Points on a hilly landscape, in no order, each with its height.
From any point a ball takes the steepest step (drop divided by distance) to one of its 5 nearest points. It stops when none of these is lower. Distance is the straight distance between rows; heights are no part of it.
J111 h=643: [ 72   5  -2  -9  51 -64  46  49  -3 -16   6  16   3]
J526 h=253: [ 20  -2 -21 -20 -37 -26  49  -7  37 -18 -37 -17 -14]
J751 h=550: [ -3   7  -3  55   0 -10  -5  21 -15  25  24  38  -3]
J580 h=417: [ 22  17 -12 -17 -25 -20  42 -47  48 -26 -25  -7  10]
J637 h=422: [-38 -19  16  12  24  25  -1 -27   1  10  10   5  -9]
J186 h=515: [  8 -13  -1  33  -7  -7  14   4  25   3 -11   5 -23]
J280 h=360: [ 38 -24  -8 -26 -13 -57  69   9   8 -46 -64 -30  -2]
J565 h=875: [-55  11  30  16 -10  27 -49  13 -47  22  54  12 -17]
J482 h=331: [ 28 -21 -14 -11 -23 -16  35  12  26  -2 -33  -8 -26]
J366 h=839: [-59  21  18  23  -7  38 -68 -11 -37  18  67   0 -25]
J571 h=343: [ 17  20 -26  12  -9 -18  -4  53 -19  23  37  33   4]
J787 h=415: [-33  -5  -2 -25  -9  62 -48 -38  10  10   6 -30  23]
J890 h=329: [-45  -8  39   8  18  31 -26 -11 -24  16  26   8 -17]
J31 h=62: [ 70 -10  -9 -11  48 -53  42  45  11 -18 -28  11  10]
J534 h=706: [ 51  12  -9 -23  29 -33  20  55 -22   4  -6  26   2]
J176 h=704: [ 24  -4   3  25  -8  -6  -2  33  12  12 -16  11 -22]
J479 h=561: [-26  -4   5 -20 -24  49 -55 -44  13  -8  -1 -38  42]
J968 h=844: [-31   0 -12  20 -48  40 -67 -75   3 -28 -24 -56  25]
J123 h=382: [ 33 -18 -13 -12 -17 -19  42  22  14  -7 -44 -17 -24]
J923 h=612: [ 50   7  -7 -16  30 -21  22  48 -16  -3 -23  21  -2]
J336 h=792: [-30  21  -2  14  16  61 -84 -40   1  19  43 -16   2]
J175 h=634: [-36 -13   6 -31  -4  37 -17 -42  15  -9  -1 -26  31]
J49 h=531: [ 33  13  -5  22  -8 -11  -6  40  -1  15   0  28 -10]
J301 h=760: [-25  -7 -16  12  -6  59 -71 -41   2  13  27 -29  15]
J51 h=489: [-57  -3  28  18   4  18 -28   9 -43  21  33  18 -12]
J55 h=456: [-22 -19   1   7   6  -2  26 -36  28   3   3  -6  -1]
J914 h=814: [-30  15  -4  -2 -56  40 -57 -70   5 -27 -29 -57  28]
J831 h=840: [ 27  18 -22 -24  36 -42  38  65 -33   7  30  31   5]
J508 h=717: [-13  -7  22  42   2  -2 -10   4 -17  13  11  26  -8]
J189 h=270: [-40   8  20 -11  13  48 -39 -20 -10  16  33  -3 -16]
J850 h=519: [ 40  -7  -8   2  -9  -7  16  36  13   3 -34   9 -31]
J47 h=858: [-30   4  11 -30 -39  38 -33 -50   0 -19 -25 -34  41]
J456 h=377: [ 21  20 -17 -21 -41 -25  54 -31  51 -28 -29 -12 -10]
J287 h=99: [-44  16  15  -2  10  46 -56 -19 -15  18  49  -6 -19]
J450 h=491: [-23   2   3  51  -7 -18 -17  30 -30  28  38  39  21]
J528 h=673: [-26   6   3 -16 -37  43 -44 -52   8 -14 -18 -36  28]
J36 h=488: [ 70 -26  -5 -11  38 -55  47  43   8 -17 -40  -2  11]
J141 h=340: [ 42 -23 -14 -28  -4 -38  55  28   7 -21 -55 -23 -11]
J458 h=896: [-22  -4  11 -32 -22  25 -16 -57   7 -32 -38 -23  53]
J832 h=495: [-43  27   9  20   7  51 -76 -33 -24  20  68  -2 -23]
J553 h=586: [-24  -8   6 -15  -4   8  24 -61  28 -16 -24 -11  40]
J625 h=648: [-36 -15   3 -19   8  16  13 -48  17   2 -10  -8  26]
J415 h=313: [-33   3  12 -17   7  50 -40 -28   3  13  21 -13  -1]
J200 h=310: [ 12 -12 -15   4 -21 -18  33  -4  41  -2 -19 -17 -26]
J792 h=183: [ 25  -1 -12 -40 -29 -33  63  -6  23 -35 -53 -22 -26]
J986 h=746: [  1  -8  15  39   8  -2  -3   6  11  18  -4  21 -11]
J432 h=428: [  0   9 -11  47  -7 -11 -15  36 -16  21  35  43  13]
J409 h=318: [ 10   7 -16 -13 -34 -19  42 -41  46 -19 -22  -9   1]
J666 h=173: [ 30  25 -21   6  -2 -16   3  59 -21  20  17  39   1]
J164 h=544: [ 55   2  -9 -14  46 -43  29  47 -17 -12  -7  23  11]
J127 h=830: [ 50  15  -9   3  44 -85  50  65 -13 -18  38  13   0]
J544 h=315: [-42  -5  28   1  15  32 -20 -19 -13  17  21  13 -16]
J245 h=721: [ 43  20 -12 -17  47 -55  41  60 -28  -1  16  27   6]
J430 h=444: [ 44 -26 -14 -18   7 -29  35  41   2  -6 -46  -8 -13]
J883 h=187: [-54  15  23  11   0  38 -44 -10 -34  15  53   6 -16]
J723 h=472: [-29 -15  22  32  22  16  -2 -14 -12  11  11  12 -14]
J563 h=466: [ 51 -20  -6 -22  13 -31  42  42   9 -14 -47 -12   0]
J745 h=342: [-41 -12  23   5  22  29 -11 -15 -14  12  12   4 -13]
J442 h=348: [  1  -3 -19  -3 -21 -14  35 -50  48 -16 -14 -15   5]
J597 h=541: [ 39  18 -12  -9  10 -19   8  59 -20  10   7  30  -2]
J12 h=603: [-35   0  17  45   1  -3 -20  12 -37  19  29  27   9]

Where does a ball stop that starts at each point below?
J580 | J792
J55 | J792
J534 | J31
J175 | J287
J508 | J287
J850 | J792
J12 | J666
J553 | J792
J751 | J666
J450 | J666
J637 | J287
J544 | J287
J245 | J31
